Each row is a point on a tangle of strands that fork, close into loops and nearly touch. The rows are in no order.
Points whose rows are less than 68.6 apart are linked; no others are. Some points are linked to none.
z_543: [-14 -13  11  -6  43 -21   0  16 -20  28   4  -4  -8  19  16 -25  20  10
 -25  -7 -21   5  -2  23  17  18   8]
z_927: [  7   6 -11  -8 -27  22   0   8   7 -21  26   6  13  -9 -30  11  -1  16
  27 -11  11  -7  -5 -10 -40 -27   1]
z_88: [ 24 -14  -1  23   9 -18 -11   2   6   0  11   4   8  10 -35   9  -2 -23
  -9  -7   0  -1 -16 -31   2 -38  -9]
z_96: [-15 -18  11  34  14 -29  -4 -25  -8   2 -20 -11 -23 -14   4  15   2  -7
 -15  11  -2  18   1   0  12   9  -3]
z_240: [ -5  22 -20 -22 -28  38  15  27  -6  -9  15  -2  21   8  -3  -8 -10   9
   9  -4  -9 -11  -2   6 -13  -7  -4]
z_117: [ 13  14   7  -6   5  -5  22  23 -12  -9   7  -7  16  21 -22 -19  -7  -2
   2  -4  -9   6  -8   2  10 -23 -30]
z_982: [  0 -17  -2  12 -24  -8 -36 -17  16   3  -7   8  37 -31   5  30  16 -28
  -5   9  17   3  19 -19   4 -19 -21]
z_205: [-18   5 -16  -8 -23  14  -1   4   5 -16   2   5  27 -15  -8  18 -12  13
  -3  40 -15  -2  -4 -22 -17 -15  -8]
z_312: [  5  34  12  -4   1  14  32   3 -10  13   8 -16  -9  21  -6 -28   4   3
  18  -7  -6 -25  15  34  10  -6   0]
z_947: [-26   0 -10 -18   0   7  -2  26 -26 -17  15  13  42   3  -8   0  27  11
 -14  17  -1  -1   4  -2  -5  -8 -18]
z_101: [-32   5   8  -1  -6   2   5   3  -8  30 -13  -7  -9  -5  30  -2   7  -1
 -12  -8  -7  -7  22  27   9  13  12]
z_931: [-10   3 -20 -16 -32  21 -15   2  20 -15  -9   0  52 -18  13  16 -15  -8
  -2  28 -13   0  -6 -23  -2   6 -19]
z_129: [  6  -9   7 -33  41 -21 -23   2  10  37 -19  -5  -1  -3  35  -6  -7   0
 -18  11 -17  17  -7  -7  30  46   5]
z_438: [ -3  11  -3 -52  31  -4 -17  25  11  31  -8  -8  20 -12  38  -4  17   7
 -10  20 -10  10  -4  -3  41  39 -11]
z_427: [  2 -38  19  27  13 -38 -30 -28  -3  11 -26 -22  -7  -3  10   1   0 -12
 -18 -25   6  35   5 -13  12  37 -26]
z_793: [ 33  14   0   4 -15  19  10 -18   2  -8  17  -1   3  13 -37   8  -7  -6
  30   9  12 -37  12   0 -14 -31  19]
z_784: [ -6   9 -37 -30   8  24   4  34  -7  -7   5   8  31  11   6  -7  -1   2
 -17  13 -18   0 -22 -24   9  15  -7]
z_735: [-13  21   4   1 -32  16  30  -6   0   0  -2 -14 -13 -11   6   6 -25  12
  15  22 -21   2  11  18 -10 -13  -2]
z_451: [ -2  -7 -11  -8 -22  18  -9  23  -5   2   9   8  11   8  -1   7   1  -8
  -1 -40  14 -19  -1   3 -17  -9  18]
z_614: [  7  20 -16 -23 -13  24  26  36 -14  -6  10  -8  26  16  -8 -17   0  -2
   8 -21  -7  -3  -2   8   5 -12 -26]
z_388: [  7 -21   8  12 -19 -15 -32 -20  13   7 -20   3  21 -21  15  24   3 -30
  -8  -6  19  10  16 -11  18   3 -14]
z_849: [ -1   8   5   1   5  -8  15  18  -7   9  -5 -17  28  11  -6 -11 -10 -18
 -10   9 -18   5   6  -2  27 -24 -39]
z_578: [ 15  19   3  13 -20  22  19 -29  -1  -9  13  -1 -29   2 -17   8 -11   6
  29  23   3 -28  19  15 -16 -18  27]
z_987: [ 13  -9   7  26  18 -25  -3 -10  -9  -2  14   8  -7   5 -34  11   6 -10
  -7  22  -3  -9  -9 -18   1 -36   2]
z_298: [-14   8 -13 -19 -33  19 -13  -4  11  10 -15  -5  35 -19  31  17 -11 -19
  -6  19 -14 -12  11   0  11   9  -1]
z_228: [  7 -35  11  19  25 -34 -25 -17 -14  27 -21 -19 -11  18  10  -6  -5 -13
 -28 -30 -12  16  -3  -5  12  40   2]
z_621: [-15   7  -8 -10  -7  12   4  14 -19 -17  17  12  29  -1 -24   1   6  23
  -5  39 -10 -13   2  -8 -13 -22  -6]
z_544: [ 13 -40  18  11  14 -41 -41 -22  12   8 -16   3  -1 -10   6  12   4  -7
 -20 -14  13  37  -3 -24   4  24 -16]
z_728: [ -3 -16  -8 -21   3 -10 -27  16   8 -20  -3  21  31  -7   3  12   6  -2
 -18   9   5  16 -18 -29  -4   4 -12]
z_845: [ -3   1  15  -4  28 -22 -13 -16   6  34 -30 -22  -6 -17  34   2  -5 -13
 -11  21 -13  16  10   5  43  32  -9]
z_526: [-12 -14  -4   4 -26  -1 -21   1  18  -9   6   1  43 -28 -10  23  14  -9
   3  -2  12  14   8 -21 -17 -31 -33]
z_2: [-19  -3 -12 -35   6  10 -27  10   4   7  -9  26  11  -7  36   4   3   5
 -22  24   0  -8  -1 -10   7  32  27]
z_364: [ 10  -6 -11  38  -8 -12   3 -27  14  -4  -5   0 -36 -25 -25  30  -4   3
  14  -5   7  18 -16 -23 -16 -21   8]
z_474: [  4   9  12  -1   1  26   8  -2  12 -26  28  28 -32   3  -7 -19   5  32
  20  10  18 -21  11  19 -32  -8  23]
z_741: [ 16  20  10 -13   9  20  21   7 -15  -8  20   5   3  32 -16 -29  16   4
  18  -5  11 -34  18  27   0 -12   5]
z_703: [-24  13 -30 -33  12  28  -9  29 -10   6   7  17  30   3  24  -5  21  11
 -23  22 -10 -10  -1  -9  13  28   5]
z_454: [  3 -14  10 -25   6 -17 -17  14   9   7 -22  -2  29   0  24  -7  -2 -12
 -18 -19   2  30  -2  -4  21  25 -33]
z_616: [-12   4  -5 -29 -17   7 -29  -5  10  15 -20  15  17 -20  41  13  -4  -9
 -12  16  -1 -10   9  -2  16  32  20]
z_518: [-17   0   2 -24  -4  -3   0  14  -2  23 -18  -7  15  -1  29  -5   4  -8
 -15 -19  -4   5   6  10  17  17  -8]
z_496: [ -4  14 -17 -18   7  36  10  38 -22 -15  34  29  -2  18  -3 -29  21  24
  -7  -4   6 -16   4  12  -6   3   7]
z_377: [  4  -8  13  19 -17 -11 -22 -27  18   0 -27  -6  10 -30  25  20  -9 -24
   1  23   8  28  21  -6  34   8 -32]
z_606: [ -7  25  12  17  10  -3  29  -5 -11  21   2 -23 -28  14   4 -30   5   4
  12  -9 -12 -16   6  35  15   7   7]
z_73: [ 17  -4   2  -8  16 -14   9  18   3  -9   2   8 -17  24  -7 -13 -15   2
  -5 -19  -8  16 -34  -8  -5   3   7]
z_233: [ -4   1  10  -4  25  -2   7  21 -17  12  11   8 -23  29   5 -33  14  14
 -11 -28  -2  -5  -7  26   1  12  16]
z_593: [ -1   5  20  11  16 -21  30 -10  -1 -27  13   5 -26   2 -12 -21  -4  28
  18  20  -1  12 -17  15 -15  -9   0]
z_939: [  4  -6 -26 -23  18   1  -7  30  -6 -17   6  15  29  16  -7   0  -4  -3
 -23  14 -13  11 -31 -33   5   2 -13]
z_165: [ -3  -9  17  29  35 -38  12 -13 -12 -15   7  -6 -33   6 -12 -19  -3  15
   2  12 -16  17 -22  14  -1   4   1]
z_747: [  0  15  -5  -7 -19  12  21  17   8  13 -12 -14 -13   9  16 -11 -26  -3
   6 -35  -7   2 -10  11   0   9   8]
z_598: [ 13   1  -2  35  -8  -3   8 -18  -8   9 -15 -17 -28   7  -9   8 -16 -23
   3 -19   0 -13  -5   5  10   1  20]
z_407: [  2 -16  -2  -4  21 -14 -18  10 -12  10   2  16   8  16  -2   8   6 -16
 -29   7 -10 -15  -8 -13   9  -7  21]
z_624: [-11 -26  14   3  35 -28 -16  -7 -18  34 -14 -10 -14  13  21 -14  10   2
 -27 -14 -15   5   2  13  13  40  16]
z_311: [ 33  13   4  -5   2   9  23 -22  29 -30   7  -4 -20  11 -23  -3 -13   7
  48  -8  25  -6  -3  -2 -32  -7  10]
z_532: [ 11 -16   1  34 -16 -10  -2 -10  -1  14 -21 -23  -2   3  -1   9 -16 -33
  -5 -40   3   0  -1  -2  13  -3  -6]
z_107: [ -8  -8  17  23  -3 -20   1  -3  -9  -5   2  -5 -11  -1 -15   5  12   1
   4 -27  13   7  -3  11 -16 -13  -1]
z_67: [ 18  14   0 -21  10  28  12  14 -16 -27  34  21  11  26 -27 -27  22  22
  16   8  19 -28  12  12 -14 -13   5]
z_356: [  6   2  -3  23 -20  -8  15 -13  13 -13  -4  -6 -17 -16 -17  22 -23  -1
   9  11  -3  15 -10 -16  -9 -25  -8]
z_830: [ 26  11  -4  45  -1  -3   6 -42   4 -17  -2 -26 -40  -4 -34   9   7  -9
  38 -23  18  -4  -5   1  -6  -6   6]
z_893: [  0 -11 -20  -3 -31  11 -10  14  16 -12  13  -1  36 -19 -18  20  -2  -4
  13 -24  10   7 -12 -21 -29 -27 -21]
z_715: [  0 -10  -2  18   0 -17   4  -6  20 -13 -12  -2  -5 -14  -5  18 -30  -8
  -4  32 -11  27 -12 -33   7 -18 -19]
z_731: [  4   6  -5  -7 -29  26   8  18   5   2   3  -4  -6  11   8  -6 -17  -4
  16 -50  11  -8   0  19 -17   2  18]
z_637: [ -4 -17  -7  43   4 -19 -10 -35  -2   0  -7  -1 -45 -27 -19  26  17   8
   4 -13  10  14 -11 -12 -14  -6  20]
z_130: [ 17  18   1  35  -4   8  17 -38  -6  -7  -4 -17 -41  10 -15   5  -7  -7
  26  -1   5 -22   5  15   3  -1  23]
z_235: [-17 -17  -5  15 -19  -2 -13 -20   3   6 -11  13 -22 -23  15  35   2   0
  -7   5  10  -3   6  -5 -14   1  37]
z_180: [  4  -7   7   7   3 -17 -15 -15  24  -3 -25  -1   4 -22  22  16 -26 -19
  -5  36  -2  31   0 -22  27   8 -25]
z_620: [ 22 -18 -11  25 -10  -8  -9  -1  10   8  -6  -5  11   3 -12  15 -18 -34
  -6 -19   4  -7 -11 -24   8 -27  -3]
z_339: [ 26  10   3  23   6   0  14 -42  24 -26   3 -18 -37  -3 -27   2   4   2
  50 -22  30   1  -1   4 -31   1   9]
z_942: [ 20  10  16  -5  13  -6  27  -4  12 -34  12   3 -22  19 -19 -20  -4  18
  30  -5  15   6 -16   8 -24  -5  -2]
z_62: [ -5 -10  -3 -15 -23   3   1   7   9  21 -31 -12   5  -5  34  -1 -20 -12
 -10 -41   1   9   0   1   5  28   1]
z_373: [  8   5  14  10   5  14  -2 -12  10 -16  27  19 -30   4 -16 -10  21  17
  27 -20  34 -21  12  19 -36  -9  30]
z_894: [ 22  10  11  13  12 -11  11 -16 -10  -9  17   8  -8  16 -37  -3   6   1
  12  22   3 -27  -3   0  -3 -31  14]
z_640: [-18  19   6  -3 -16   2  28   4  -2  11  -8 -24  12 -10   5   1 -14  -1
   1  25 -24   5  17  13  14 -18 -29]
z_777: [-14 -17  12  26  29 -28 -12 -33 -14  21 -32 -27 -24 -17  24   2   0  -9
 -15  17 -14  20   9  10  34  40  -6]
z_963: [ 13   7  -3   7 -10   9  -5 -16  13  -5  24  10 -15 -14 -31  15  15   9
  35 -21  26  -9   4  -1 -41 -28  22]
z_738: [-28  19 -23 -25   3  35   6  31 -13  21  16   8  15   5  17 -13  19  14
 -18  23 -17 -30  12   5  14   5   9]
z_702: [-23  13  -1  -5 -11  17   7   9 -15  19   3   3   0   2  14  -2   7   1
  -9   9 -11 -26  20  21   2  -8  19]
z_805: [  0  25  -6 -17 -31  40  19   9   4 -12  17   1  -7   3   1  -7 -22  19
  21   8  -9 -12   9  13 -23  -6  10]
z_417: [  6  27   0 -20  -7  37  26   0   9 -18  23  16 -18   8  -7 -26 -12  34
  20  36  -4 -21  11  16 -18  -7  13]
z_642: [-20  -6   3 -23  22  -9  -9  22 -24   3   4  10  38   5   8  -3  31  -3
 -24  15  -7   1   9   8  16   0 -17]
z_272: [  5 -31  13 -18   9 -26 -30   9   4  -1 -13  12  25  -2  13   3   8  -4
 -22 -22  12  32  -8 -15   2  20 -18]
z_622: [-16 -26   5  29  -7 -20 -14 -32  -1   5 -18  -1 -25 -29   6  29  13   1
  -8 -10  16  18   5  -4  -9   8  10]
z_363: [-25   3  -3 -21  25   0  18  26  -9  -3  15  19  -8  -4  14 -20   4  34
 -11  30 -16   7  -8  11   2   3   2]
z_274: [  6  10   2 -14  16  22  12  29  -7  -4  19  20 -25  28   7 -38  13  16
  -2 -35  14  -8   2  25  -3  14  13]

A piece is two or more points that can be reached from each other along the links. Count, over all rows, the pieces, the separate loops (a circle has one, a figure eight two, a Y none), the forks (points with three links) and the tips (points with one).
pieces => 3
loops => 3
forks => 6
tips => 6

A tip is a point with one link. Name the tips that can be reached along the links from each point below, in the order of the rows.
z_117 => z_438, z_235
z_830 => z_165
z_272 => z_451, z_606, z_642

How many points has the smallest loop of links through each point below? Write none if it is on no loop.
z_987 => 9
z_240 => 7
z_272 => 10
z_747 => none

Name the points in between on the shortest way along the links from the first point to the second, in order.
z_532, z_942 => z_598, z_130, z_830, z_339, z_311
z_438, z_982 => z_129, z_845, z_777, z_96, z_622, z_637, z_364, z_356, z_715, z_180, z_377, z_388
z_543, z_312 => z_233, z_274, z_496, z_67, z_741
z_2, z_274 => z_703, z_784, z_939, z_728, z_272, z_544, z_427, z_228, z_624, z_543, z_233
